A landscape with many valleys, sampled at points; each row gives a point and its height.
A ball rolls from a point to whichever of its 2 nearest points has the largest drop for the distance, and stops where none of them is lower. Distance is the straight distance between rows; heights are no part of it.
z63 height 342: 133 94 81 80 105 79 78 122 82 102 82 75 106 90 114 112 95 76 108 105 96 99 108 88 151 111 124 42 140 99 73 70 89 80
z357 height 718: 79 42 84 100 101 125 115 94 116 107 114 51 72 94 95 82 21 88 79 109 119 106 113 107 53 87 83 81 100 113 103 92 67 83
z953 height 304: 58 98 102 65 92 140 136 150 84 94 111 135 113 122 104 62 107 58 108 102 54 110 53 61 116 121 131 87 105 78 141 82 90 92
z868 height 831: 68 113 113 72 109 151 109 122 92 81 106 128 111 73 105 72 132 83 47 91 48 103 111 85 153 95 83 111 149 76 62 84 78 98
z533 height 516: 107 92 77 66 100 121 105 97 72 102 125 121 100 76 92 122 113 96 74 95 99 84 127 69 130 138 106 100 92 62 103 125 89 113
z780 height 522: 94 81 136 87 96 109 97 102 150 75 117 131 139 60 104 92 66 104 64 102 89 116 102 73 154 118 111 90 129 99 78 81 104 82
z590 height 791: 117 97 103 78 99 71 87 134 107 104 79 128 115 118 96 87 97 81 140 88 85 108 69 93 160 126 132 80 109 95 34 112 129 99
z910 height 452: 125 117 66 82 120 60 32 68 94 125 58 37 71 153 93 102 80 98 127 109 131 80 83 146 111 78 96 140 96 130 119 136 107 74
z945 height 396: 56 98 128 78 128 79 133 109 145 54 63 130 119 80 105 63 98 87 68 90 45 107 100 64 132 108 110 111 102 54 98 58 110 93
z297 height 135: 116 110 93 115 90 52 83 113 138 100 79 135 107 117 115 80 98 90 110 82 98 108 75 109 88 95 93 103 82 99 68 96 94 140
z440 height 557: 106 126 94 82 110 67 85 85 112 67 77 90 94 118 115 91 61 96 116 102 130 104 119 81 103 97 75 110 126 119 76 69 78 157
z524 height 668: 151 87 78 88 102 92 75 111 104 135 124 47 102 92 87 109 70 83 71 121 108 68 88 143 82 113 85 93 128 115 107 102 86 74
z638 height 629: 101 125 70 88 96 108 81 106 69 154 104 97 86 114 78 95 89 66 118 114 139 122 90 84 89 104 146 68 89 98 120 135 112 80
z652 height 221: 115 127 134 106 93 115 101 118 76 99 100 87 102 100 97 137 94 141 109 113 101 106 101 109 109 106 73 117 136 137 72 68 87 62
z651 height 748: 87 62 93 100 72 128 93 111 131 95 132 108 97 126 96 99 83 127 117 97 122 138 94 118 81 109 88 91 68 108 112 122 118 100
z560 height 360: 61 102 111 107 97 121 139 104 120 76 84 96 89 125 99 94 72 95 82 95 91 106 145 98 53 78 54 131 92 107 89 85 78 144
z791 height 619: 119 124 95 99 112 106 63 110 75 62 116 100 124 113 71 110 145 86 98 107 113 61 66 134 142 130 75 104 119 95 106 126 134 82
z648 height 610: 90 74 106 96 75 119 106 109 117 109 128 130 96 65 82 76 124 96 116 99 70 101 77 118 94 136 135 73 76 85 127 106 132 106
z163 height 556: 96 99 102 84 113 91 65 69 104 112 103 152 102 98 99 90 122 119 120 99 113 150 105 74 141 110 145 76 82 80 93 108 150 93
z674 height 733: 134 52 88 126 76 111 104 89 104 130 134 118 116 112 147 128 116 118 106 81 85 95 90 120 101 97 103 104 45 111 124 101 108 114
z819 height 275: 150 127 84 110 104 52 67 127 127 100 73 76 108 109 94 93 85 105 76 86 106 70 52 120 104 103 81 129 122 106 39 99 84 64
z292 height 596: 96 121 74 107 93 94 66 106 86 71 111 72 94 131 80 110 130 80 113 89 136 53 69 151 114 117 75 122 79 96 127 138 117 97
z205 height 863: 107 100 98 107 82 136 91 99 75 95 130 111 82 108 116 109 134 92 152 108 116 98 58 114 101 112 89 85 88 132 142 105 118 138
z569 height 476: 84 83 120 59 92 88 150 109 101 66 124 129 136 87 113 73 145 136 66 105 43 89 98 99 103 112 71 105 145 60 108 92 83 91
z639 height 820: 122 99 83 134 64 131 121 84 105 115 114 71 109 119 88 110 124 85 149 104 139 80 88 109 50 75 99 111 57 130 152 149 132 139
z677 height 427: 133 93 60 99 116 56 62 99 58 100 55 45 93 147 83 130 83 105 116 111 101 59 88 146 111 95 97 140 100 113 110 123 94 72
z167 height 479: 108 126 79 73 93 67 38 74 97 132 65 66 61 128 108 78 99 117 144 87 145 123 84 138 107 73 86 113 94 120 79 131 126 91
z217 height 488: 106 49 56 69 84 114 126 95 66 112 132 105 114 68 102 97 83 99 61 102 90 76 96 83 94 131 88 105 119 72 106 123 87 98
z30 height 425: 58 94 75 84 126 94 124 103 94 109 68 90 100 83 112 84 53 34 75 93 74 90 97 75 98 105 117 109 108 80 105 60 99 107
z777 height 478: 146 130 92 93 100 71 101 106 63 87 53 101 92 90 64 130 102 117 120 122 95 71 109 97 80 98 81 114 124 102 69 93 88 97
z378 height 379: 129 84 79 78 80 53 97 116 146 94 75 58 70 98 116 85 47 81 119 71 111 62 61 100 65 86 99 106 85 107 43 82 79 143
z903 height 499: 119 123 89 89 107 106 106 122 41 92 74 126 99 98 68 106 137 116 115 115 73 92 98 93 107 108 88 101 138 85 50 94 100 80
z541 height 577: 134 95 48 98 121 74 97 106 64 139 102 80 144 121 80 80 89 89 75 108 99 69 65 99 111 142 128 107 132 80 105 121 129 54
z698 height 429: 114 86 95 83 86 96 139 104 66 96 149 117 162 107 99 75 137 108 76 106 70 53 38 110 105 144 103 116 124 76 150 147 116 62
z904 height 559: 43 129 134 112 113 114 127 116 111 118 91 98 69 67 97 113 116 75 96 89 85 110 115 84 102 91 134 75 79 75 101 72 100 54
z492 height 588: 107 108 118 104 105 91 61 80 113 86 116 142 108 106 78 121 120 136 107 92 123 135 114 103 125 104 129 103 57 75 110 144 138 93
z368 height 695: 137 82 70 101 120 44 82 84 125 115 65 47 59 73 79 88 37 100 102 109 116 71 105 102 58 83 121 91 103 97 84 108 62 97
z296 height 649: 138 121 56 95 94 97 64 88 81 151 95 82 88 77 77 67 95 56 110 107 124 83 66 110 102 114 139 67 106 109 113 118 116 64
z108 height 703: 92 112 99 144 120 89 76 110 86 118 102 100 118 149 84 125 144 118 105 100 100 97 75 147 104 89 108 137 73 98 117 140 132 66
z633 height 380: 125 111 106 126 95 58 66 77 117 85 48 100 71 69 107 110 85 95 81 87 95 112 141 103 65 60 102 89 86 121 64 77 74 139
z345 height 524: 118 84 57 98 109 109 105 68 79 120 114 90 108 109 104 106 108 111 79 116 124 97 113 93 66 117 79 104 107 99 151 110 119 130
z835 height 777: 97 114 129 77 93 73 75 119 137 87 76 122 104 97 116 81 85 74 118 75 101 111 84 86 171 110 110 84 111 107 17 98 100 130
z61 height 493: 92 69 106 97 92 83 125 93 141 64 100 54 99 104 121 118 48 114 112 91 128 93 136 82 71 102 99 79 86 103 101 63 99 132
z720 height 301: 67 127 119 86 132 99 122 89 120 116 99 102 86 132 130 88 140 95 116 106 104 114 124 68 126 119 118 81 92 84 142 83 112 142
z282 height 546: 118 91 69 84 93 111 90 103 85 97 125 81 92 83 97 100 101 69 106 95 123 59 84 102 151 147 95 93 110 93 109 133 99 121
z989 height 302: 101 86 95 94 92 101 103 100 79 124 73 74 72 58 104 119 89 96 124 104 96 95 96 92 126 111 114 78 119 116 82 62 99 64
z307 height 550: 127 92 40 107 125 70 78 82 57 129 93 89 128 142 87 101 101 103 88 114 118 99 96 103 86 123 115 112 110 88 148 126 132 105
z948 height 747: 123 69 95 100 88 120 94 102 109 133 126 106 99 100 134 119 115 115 101 86 73 101 97 123 124 125 89 111 87 120 84 79 116 134
z836 height 549: 88 81 110 110 106 94 131 86 90 71 116 96 127 117 95 116 84 162 76 111 118 123 147 84 67 103 73 114 115 96 127 116 83 97
z761 height 572: 110 66 125 112 97 80 129 83 108 63 106 116 138 101 92 135 128 175 98 108 85 115 142 94 74 95 102 109 83 73 143 116 117 110
z460 height 823: 66 116 91 74 106 129 101 140 81 84 64 111 83 92 87 64 100 65 85 99 57 107 91 100 127 92 69 116 150 95 53 69 73 102
z186 height 482: 84 110 97 77 84 87 112 137 120 82 91 120 111 104 116 109 108 108 101 88 79 112 101 79 93 108 110 86 96 71 107 58 100 103
z497 height 765: 134 137 122 130 120 60 57 83 73 91 68 51 93 128 82 118 81 133 112 108 126 101 141 130 124 94 102 107 127 142 92 105 83 73
z935 height 716: 115 76 88 138 98 70 103 113 86 140 111 100 121 122 108 117 119 123 100 89 84 90 79 136 94 109 117 105 73 88 122 121 110 69
z505 height 611: 112 108 143 95 107 115 80 90 107 77 141 128 106 107 100 127 142 161 101 91 98 113 111 109 162 114 113 117 60 76 109 123 102 82
z306 height 620: 50 88 123 116 111 123 125 68 112 61 97 119 93 78 113 108 135 116 112 108 83 130 132 81 72 69 101 96 84 91 156 69 126 129
z441 height 753: 131 123 126 115 94 86 69 85 116 100 96 41 85 105 95 135 65 133 104 88 148 102 140 128 102 103 97 104 92 141 83 103 98 88
z174 height 672: 147 104 94 114 83 72 87 118 130 85 108 47 92 96 94 127 62 124 55 76 123 66 106 122 52 83 78 107 83 96 61 106 61 67
z366 height 435: 78 91 113 117 115 57 108 106 156 72 69 132 123 59 113 54 95 75 65 88 66 98 76 73 111 103 114 74 117 74 84 65 101 77
z423 height 689: 131 90 90 136 86 64 67 105 131 95 98 58 102 121 100 138 91 132 62 60 123 94 117 143 75 83 104 113 51 92 88 128 97 79
z90 height 730: 117 94 72 118 76 65 119 119 100 129 99 117 128 103 108 82 106 101 99 75 82 84 73 95 82 121 152 91 71 63 124 109 95 78
z13 height 454: 84 85 97 96 74 92 136 119 117 102 95 99 107 108 116 126 74 94 129 96 100 103 99 75 76 101 125 88 68 96 126 76 103 112
z97 height 618: 73 102 112 135 93 123 141 78 119 115 79 85 73 81 88 89 65 93 93 114 115 94 107 98 46 57 57 122 89 129 95 96 65 70
z561 height 540: 50 137 129 118 132 148 115 114 65 117 107 119 71 87 107 119 146 91 107 116 67 120 99 78 99 59 135 90 91 78 94 66 99 46
z552 height 776: 97 119 92 95 95 76 60 107 91 134 114 93 103 156 128 85 135 83 143 74 123 106 58 133 134 110 131 83 69 99 119 133 140 96
z829 height 502: 116 70 132 122 72 118 129 72 88 58 113 129 118 89 99 139 96 138 106 107 90 99 130 103 60 79 57 108 87 123 80 86 105 120
z872 height 746: 90 112 85 81 92 75 101 127 131 135 101 104 85 111 101 82 102 85 94 71 106 99 105 94 100 124 142 86 63 54 91 127 105 111
z151 height 473: 64 147 105 98 114 123 67 90 85 121 64 86 57 87 86 108 102 91 94 103 109 160 152 91 83 43 125 97 104 113 97 74 97 81
z172 height 834: 134 91 81 126 65 127 122 92 80 121 110 73 114 104 58 126 95 100 117 125 122 71 86 122 20 73 86 123 75 123 132 151 122 88
z465 height 637: 90 102 135 130 84 118 123 76 119 92 111 99 104 68 90 129 54 113 62 96 123 105 135 87 52 75 83 96 80 118 82 90 79 58
z381 height 525: 103 121 92 96 128 101 74 64 73 102 90 126 92 108 106 104 146 123 140 114 120 135 105 78 118 103 120 78 114 104 104 87 158 113
z804 height 804: 103 124 97 99 51 116 117 106 121 141 110 76 90 121 125 120 119 91 154 81 135 94 73 103 66 86 117 106 46 121 123 108 138 130
z41 height 558: 112 120 105 71 111 84 83 123 167 66 129 90 130 112 104 72 100 117 58 84 112 91 110 99 125 140 84 109 132 72 84 100 95 137
z432 height 383: 86 125 127 62 100 64 74 86 113 79 94 112 91 119 109 94 96 114 124 74 135 125 135 89 141 113 115 84 88 79 68 125 117 147
z723 height 612: 69 104 114 103 115 139 105 85 99 124 113 134 84 118 108 109 111 140 99 97 102 153 119 73 112 90 105 133 82 107 91 105 101 116
z187 height 586: 98 87 83 61 99 76 93 83 113 97 95 103 102 109 122 80 54 64 136 103 129 94 79 79 114 123 98 98 113 112 84 86 120 176
z920 height 631: 106 93 139 108 121 114 109 102 84 97 132 152 108 112 107 99 161 161 114 115 45 108 90 108 140 94 112 124 89 70 87 105 89 94
z823 height 639: 137 102 78 81 115 81 62 131 112 57 108 114 149 104 75 85 87 74 88 108 115 78 75 88 148 124 112 74 142 71 67 127 114 94
z69 height 355: 67 129 130 59 113 98 93 76 132 85 107 112 73 108 118 77 138 127 110 78 110 126 142 79 148 121 118 95 79 74 108 98 113 147
z689 height 640: 147 117 59 87 118 86 65 110 61 53 93 91 144 100 61 98 120 71 84 119 112 42 73 111 137 120 85 93 151 81 84 128 128 71
z978 height 508: 107 117 90 109 131 76 49 72 88 143 79 93 83 128 91 78 98 107 113 106 139 141 113 116 124 96 109 85 112 120 79 122 116 81
z690 height 656: 136 103 120 107 62 119 93 98 142 91 105 61 84 94 97 119 51 106 70 91 120 85 117 113 40 58 67 90 78 134 67 71 66 69
z426 height 441: 115 152 84 76 113 104 49 88 98 135 82 106 76 88 97 96 106 57 87 114 118 122 118 92 93 75 110 77 110 107 91 69 101 91
z999 height 707: 99 83 86 137 98 65 76 104 115 81 105 59 131 158 94 145 93 93 79 83 124 63 98 148 78 77 98 137 44 101 124 143 109 91
z958 height 599: 102 103 71 87 92 111 107 131 94 110 121 75 90 135 122 87 75 77 105 113 123 87 62 96 100 114 70 96 121 117 122 95 56 109
z417 height 585: 67 136 111 105 101 127 140 100 95 136 116 127 99 75 88 91 111 56 99 102 91 78 87 59 93 113 149 90 71 80 129 97 105 77
z990 height 356: 60 124 100 82 119 106 124 81 119 106 99 139 104 119 133 75 103 55 106 100 103 108 94 54 104 99 109 104 84 91 147 69 112 144
z8 height 652: 147 78 65 108 72 98 85 96 102 145 105 97 101 86 105 91 70 70 90 105 90 76 70 127 58 88 89 98 89 130 100 89 82 102
z732 height 616: 87 47 91 92 78 141 102 77 93 95 120 122 86 71 109 118 67 65 92 104 93 114 115 94 85 95 94 80 70 117 117 84 100 116
z273 height 722: 117 87 80 142 89 87 86 91 108 107 74 30 110 141 81 153 111 106 110 91 127 74 99 150 67 56 94 154 44 127 116 150 130 78
z970 height 500: 106 121 96 117 88 115 65 97 77 112 82 74 76 103 95 128 105 141 110 96 115 154 163 106 79 36 109 107 101 127 100 109 68 91
z620 height 399: 119 149 86 114 100 97 53 80 110 112 90 102 83 98 88 107 131 91 114 111 149 122 118 113 65 59 93 88 92 110 119 115 104 112
z817 height 329: 135 114 89 90 98 77 72 138 160 83 93 81 96 87 96 79 57 77 76 87 108 70 59 104 90 90 79 116 127 105 26 92 61 123
z869 height 216: 140 108 93 122 119 28 64 108 126 114 72 91 101 126 113 84 84 100 87 81 103 97 80 122 115 106 99 102 105 106 47 104 86 113
z988 height 235: 101 143 97 118 125 87 121 98 94 139 90 73 97 139 127 123 152 119 124 100 126 103 121 80 114 98 117 94 95 90 132 100 105 106
z540 height 636: 46 79 126 115 104 134 96 78 117 90 111 133 77 74 78 98 77 66 106 109 94 140 126 108 83 87 107 77 68 112 118 104 115 119
z873 height 686: 117 113 65 156 124 89 81 79 41 138 85 91 102 128 75 91 157 92 116 112 106 78 81 135 96 74 112 120 89 99 133 158 110 81
z218 height 595: 79 105 175 112 95 83 104 92 145 64 105 97 92 83 109 89 91 141 77 70 82 115 171 100 124 125 130 89 80 108 94 86 88 130
z851 height 760: 93 88 130 77 92 110 97 118 140 108 105 123 95 86 128 94 120 104 111 74 62 110 95 108 166 127 108 108 101 105 54 80 115 139
z256 height 574: 74 68 172 123 103 110 133 98 113 95 120 104 105 81 106 105 90 141 87 96 58 114 141 117 120 125 100 95 107 121 89 83 87 96
z229 height 415: 109 107 70 98 85 69 112 99 102 128 68 87 93 113 103 119 65 105 139 93 141 102 87 77 81 88 118 116 81 101 92 106 102 100
z808 height 681: 148 92 63 94 122 58 79 107 107 122 100 43 89 101 83 86 57 82 92 105 117 53 85 126 88 114 112 102 110 93 89 119 75 110
z686 height 332: 96 119 126 125 98 87 87 91 118 107 86 117 81 84 117 121 119 100 85 79 87 118 149 101 88 68 116 95 68 101 79 86 83 138
z893 height 519: 83 125 119 99 127 134 116 125 57 93 99 124 92 107 73 101 148 111 122 123 69 116 112 78 115 106 113 66 123 86 76 89 113 62
z211 height 354: 98 85 116 69 100 130 131 133 92 99 126 123 113 134 114 52 140 91 124 112 66 95 49 71 160 146 132 78 98 85 155 115 93 108
z340 height 845: 141 94 96 132 87 84 109 91 110 102 112 82 127 99 65 131 64 99 95 115 135 61 80 125 36 87 80 109 76 118 108 130 109 60
z10 height 614: 91 106 95 135 99 100 103 97 69 102 82 109 57 78 63 77 122 93 151 110 113 88 83 120 113 106 89 80 106 106 87 132 83 86
z169 height 573: 131 109 59 84 88 95 77 88 91 88 104 60 80 95 86 89 109 74 131 103 134 46 68 138 101 136 79 106 104 115 126 123 121 132
z643 height 706: 91 77 69 88 112 76 100 101 108 115 72 47 61 79 97 89 38 78 99 112 106 100 116 97 62 79 120 74 111 95 109 71 66 87
z87 height 587: 87 75 117 98 100 101 90 109 113 115 113 138 103 79 105 85 114 91 114 98 70 135 90 95 137 109 147 53 85 86 106 91 111 70
z582 height 593: 116 101 72 102 85 104 95 100 70 83 98 93 74 82 61 76 90 70 139 128 118 62 71 123 74 107 69 88 116 116 121 127 74 107
z197 height 450: 115 101 86 92 101 66 122 106 103 78 120 111 145 101 116 89 127 130 65 95 95 71 90 99 89 118 70 101 130 58 117 98 90 80
z531 height 320: 103 111 122 81 104 34 65 105 148 86 105 114 112 134 109 72 100 87 121 77 124 99 81 110 142 128 121 76 74 76 78 141 127 134
z745 height 763: 92 100 106 91 78 96 78 123 141 120 125 107 105 140 108 92 114 117 134 71 118 122 55 134 114 122 109 105 60 97 108 126 141 95
z425 height 854: 100 107 96 97 80 153 116 101 50 108 128 125 86 72 88 108 144 92 126 120 85 80 57 102 64 114 102 103 106 109 125 95 125 115
z980 height 319: 73 128 127 119 98 143 122 99 82 84 83 106 92 109 83 129 97 104 98 106 92 125 155 91 61 40 76 146 94 126 81 96 71 136
z370 height 492: 115 106 102 111 123 103 87 62 70 113 105 112 101 74 99 121 132 115 86 125 101 110 138 94 87 107 97 81 126 105 125 76 122 113
z704 height 555: 50 111 93 88 115 140 118 105 61 104 77 112 74 94 107 101 92 63 116 112 87 126 73 69 92 88 105 102 110 111 129 58 117 80
z149 height 419: 127 99 79 98 120 66 118 97 74 84 96 115 142 104 127 99 130 118 92 101 89 76 100 68 142 121 102 74 127 67 109 80 92 71
z688 height 423: 104 101 102 115 109 78 73 85 105 79 69 106 82 56 88 71 92 81 76 100 93 98 128 108 95 102 88 79 135 106 68 80 81 114
z33 height 846: 103 89 103 106 77 144 126 103 80 136 136 100 93 82 70 108 97 83 104 126 108 82 79 114 53 119 90 97 88 121 125 128 112 96
z933 height 552: 78 74 159 94 101 129 123 84 130 84 116 116 112 50 123 116 86 110 70 88 58 109 123 86 149 118 108 106 103 113 88 54 110 92
z615 height 366: 132 105 56 127 97 41 89 81 78 108 58 84 122 130 100 121 105 98 149 102 138 93 90 103 90 62 117 121 82 109 125 137 110 117
z879 height 542: 82 96 86 77 98 124 101 93 81 112 74 75 56 106 118 108 52 106 101 91 110 122 122 87 124 94 77 127 109 134 75 73 58 106
z447 height 633: 68 82 119 114 80 136 106 91 112 108 125 137 84 67 76 104 113 98 138 113 100 127 93 102 70 94 140 78 56 96 135 113 139 106
z249 height 597: 80 49 118 124 100 128 128 72 111 91 103 114 110 94 103 116 137 163 124 114 74 145 137 85 63 71 109 114 80 101 134 98 143 138
z246 height 594: 73 54 115 69 88 145 119 95 83 77 137 114 106 54 123 114 90 67 65 112 72 97 100 80 109 112 84 74 117 100 139 80 90 101
z293 height 580: 89 86 106 91 113 125 111 124 77 102 118 99 100 122 131 94 105 91 109 111 97 105 83 78 162 128 85 77 132 112 112 95 60 96
z554 height 584: 110 111 100 102 107 81 77 117 138 73 128 78 103 113 77 93 77 108 83 93 134 88 112 126 96 127 80 99 102 86 84 126 87 123
z328 height 762: 107 137 81 84 110 79 88 133 118 131 104 75 105 137 100 57 138 70 108 75 114 82 74 111 135 134 133 68 94 71 86 124 131 82
z208 height 357: 122 110 60 122 83 95 93 81 103 111 74 74 85 82 84 101 124 99 113 117 124 98 121 111 28 51 93 100 92 103 138 117 99 120
z255 height 739: 141 109 112 117 88 116 89 83 100 124 89 49 78 116 78 161 89 122 119 100 135 86 123 134 83 80 81 135 63 139 86 132 116 98
z299 height 453: 156 94 76 95 90 70 86 107 57 84 86 73 110 123 85 148 81 120 106 118 98 64 105 136 76 84 64 126 108 112 96 113 76 98
z148 height 634: 115 99 74 127 79 126 112 81 98 136 111 127 104 107 120 95 108 80 101 107 105 102 78 104 42 57 68 118 77 128 120 83 86 116
z831 height 613: 132 106 115 112 112 74 60 118 128 67 126 103 134 80 72 102 78 83 58 100 122 76 88 116 127 123 96 87 126 91 61 135 89 83
z18 height 590: 46 102 118 102 140 141 113 64 95 99 105 144 92 91 131 81 111 110 65 91 66 137 111 73 125 87 89 146 99 96 102 59 106 106
z654 height 560: 63 84 107 77 106 133 114 113 94 99 105 114 93 115 133 108 57 71 96 98 92 122 96 69 146 109 81 115 115 123 91 74 69 123
z523 height 458: 117 121 100 100 124 82 84 72 117 101 90 118 114 73 101 84 114 104 52 103 96 101 128 88 89 121 86 100 137 97 80 64 116 126
z335 height 732: 93 43 88 118 74 133 107 93 124 98 105 63 82 128 89 95 54 124 108 100 133 133 124 112 49 74 76 91 77 123 97 115 97 101
z502 height 483: 111 91 121 105 106 70 96 126 155 57 89 103 148 64 109 84 69 90 65 99 96 88 84 69 146 105 120 63 156 88 52 81 87 82
z649 height 530: 95 97 115 63 86 99 95 121 157 34 127 124 134 79 92 84 85 105 47 91 89 95 113 90 88 113 82 101 118 64 87 85 85 128
z452 height 815: 82 100 85 66 109 115 102 155 109 94 86 97 99 77 59 69 71 48 71 114 73 87 89 93 97 105 104 92 157 74 48 94 89 103
z46 height 805: 103 105 83 72 94 85 96 139 95 123 69 108 91 101 70 75 62 48 130 110 82 94 72 90 114 116 119 91 124 101 39 102 98 117
z969 height 303: 143 100 68 110 85 64 89 71 99 118 60 76 85 89 95 118 105 87 133 104 123 84 129 109 59 76 108 105 77 113 112 121 118 164
z932 height 384: 101 95 102 92 120 93 111 97 76 72 92 108 127 76 114 93 100 93 73 110 85 98 128 60 145 112 100 58 155 86 89 68 78 66
z365 height 397: 56 102 91 99 123 93 140 107 84 103 66 106 101 109 95 93 85 64 76 109 61 104 122 89 59 86 88 117 110 80 114 70 92 122
z850 height 609: 95 123 93 88 98 132 102 119 63 132 118 121 97 108 92 107 108 48 114 117 104 101 86 74 103 112 139 57 96 102 133 103 92 102
z428 height 775: 137 138 119 131 118 59 64 68 80 75 67 83 89 91 75 86 69 129 80 95 131 95 152 102 120 100 95 115 128 132 60 110 61 101
z434 height 263: 91 89 125 103 96 118 126 93 89 119 74 72 76 57 97 127 74 120 93 104 75 103 118 103 89 107 88 120 125 135 67 45 104 72
z603 height 541: 83 104 107 111 119 72 88 69 129 131 80 76 86 107 100 94 69 125 103 100 143 147 138 90 90 104 114 94 109 120 96 95 122 112
z379 height 600: 59 64 118 126 88 139 147 68 92 84 95 95 81 78 112 91 84 106 89 102 77 103 104 118 51 60 43 118 101 128 95 68 88 80
z650 height 461: 87 63 67 71 82 107 133 121 103 110 119 91 105 67 108 97 58 59 69 85 84 68 99 79 90 124 123 93 92 68 100 97 77 110
z952 height 617: 90 118 96 109 94 125 137 109 112 124 126 110 104 115 123 80 112 87 88 107 110 84 68 98 73 104 52 119 108 114 119 85 75 101
z706 height 669: 129 133 70 137 114 70 87 94 75 131 73 96 104 119 82 67 141 83 130 115 110 88 79 112 88 98 124 65 106 97 118 107 123 72
z711 height 523: 96 97 70 86 84 127 90 90 82 119 77 74 57 114 114 122 77 118 114 95 130 144 134 80 87 49 84 122 88 127 102 102 63 107
z944 height 515: 83 98 119 88 114 152 123 101 73 114 144 138 101 107 119 103 156 135 87 130 77 124 71 69 78 98 108 108 105 88 156 91 114 83
z739 height 630: 92 88 82 135 112 74 99 110 81 89 91 96 96 113 68 70 100 101 133 102 124 89 72 115 135 127 108 73 102 84 94 146 95 49
z250 height 635: 21 109 134 132 143 150 134 82 67 70 86 105 75 83 107 110 139 105 124 124 65 129 114 81 77 48 106 129 104 91 135 78 124 116
z248 height 575: 39 87 109 97 116 143 112 90 88 80 92 120 89 75 122 84 94 94 81 92 65 136 81 87 125 92 76 122 131 111 103 45 113 66
z592 height 497: 66 62 114 57 94 135 149 105 83 96 135 143 109 96 117 81 136 135 70 111 44 116 74 78 88 106 92 119 106 70 144 93 97 77
z891 height 166: 115 139 119 111 115 82 105 116 95 130 74 76 93 125 121 132 116 132 111 92 100 111 127 95 121 97 109 102 111 111 75 61 88 87
z503 height 632: 80 83 112 123 99 116 128 100 66 99 116 131 98 99 100 113 133 157 107 101 75 117 111 103 103 87 91 115 96 82 95 120 78 86
z261 height 535: 54 110 119 87 130 170 109 104 51 98 117 133 73 108 108 114 128 98 86 127 99 149 93 51 92 86 99 95 114 107 142 97 96 87
z354 height 526: 125 101 88 103 95 64 101 86 123 57 78 61 105 128 101 124 54 131 121 99 151 101 138 85 62 74 79 113 99 116 95 94 89 151
z374 height 350: 62 93 95 55 118 113 137 120 95 62 81 128 118 93 116 60 118 52 88 97 38 88 87 49 158 108 126 85 107 54 131 66 98 96
z230 height 615: 52 118 161 111 98 87 104 111 112 26 81 93 89 74 105 96 63 103 79 66 79 111 164 91 117 101 119 92 99 110 85 60 80 115
z951 height 272: 78 101 121 126 97 134 130 91 97 112 88 97 84 78 107 152 103 94 98 100 76 115 148 86 59 42 106 120 67 111 91 84 96 118
z140 height 527: 109 107 139 131 102 108 121 66 85 69 121 109 129 109 115 118 113 165 84 110 101 112 148 105 74 90 61 119 121 136 114 80 97 125
z264 height 477: 142 73 93 113 69 105 106 99 73 94 102 114 109 112 104 146 84 117 113 106 91 89 106 121 73 69 57 119 86 127 79 98 72 112
z609 height 839: 81 123 158 74 106 141 114 98 73 75 147 123 112 88 127 90 144 127 52 98 47 104 138 98 132 99 82 115 141 96 90 80 66 104
z450 height 576: 56 70 146 71 102 151 126 102 95 88 129 123 110 50 125 122 100 62 71 102 27 104 94 96 131 92 116 98 92 88 128 58 113 79
z4 height 657: 136 87 104 117 79 109 79 82 107 77 130 91 114 75 93 97 81 112 72 103 116 73 79 149 94 99 31 113 127 135 74 118 74 67
z934 height 506: 78 100 114 68 83 123 111 125 123 67 108 129 106 79 87 102 100 105 79 93 67 112 109 96 83 115 78 113 109 86 80 73 111 118
z672 height 647: 112 89 135 90 97 122 127 122 87 104 138 161 136 101 111 97 133 104 98 114 47 84 66 98 150 112 83 113 116 90 82 114 80 92
z917 height 789: 99 110 78 80 57 84 82 102 93 142 109 59 98 136 129 105 101 88 150 66 150 99 69 121 93 92 142 94 47 100 130 147 130 116
z646 height 589: 43 54 120 99 92 139 150 91 88 94 113 122 100 69 124 87 93 94 77 93 40 109 74 110 80 85 57 131 113 111 91 66 107 73
z234 height 234: 106 91 103 104 88 31 82 100 152 100 92 101 106 131 114 94 71 101 126 78 135 113 91 113 75 91 120 87 53 90 81 140 118 152
z65 height 638: 125 109 109 125 104 100 84 87 93 108 119 122 107 74 75 114 100 105 79 100 113 83 89 117 115 115 72 115 99 108 65 131 89 66
z578 height 670: 79 81 90 100 87 119 108 132 112 91 110 126 121 83 98 41 127 89 96 105 82 101 48 98 137 118 96 69 147 79 103 106 99 59
z355 height 395: 106 81 118 72 98 120 139 122 85 102 147 123 129 133 96 62 143 123 97 113 68 81 41 96 132 144 111 116 91 73 167 140 97 81
z115 height 650: 83 91 93 116 107 81 117 104 128 94 99 103 103 82 99 53 108 107 108 85 117 87 74 85 145 141 112 73 111 71 93 117 97 58

Where does a ball stop that starts at each point below?
z115: z951
z540: z953
z704: z891
z447: z951
z609: z891
z917: z969
z672: z891
z689: z951
z958: z969
z230: z953
z497: z248
z218: z953
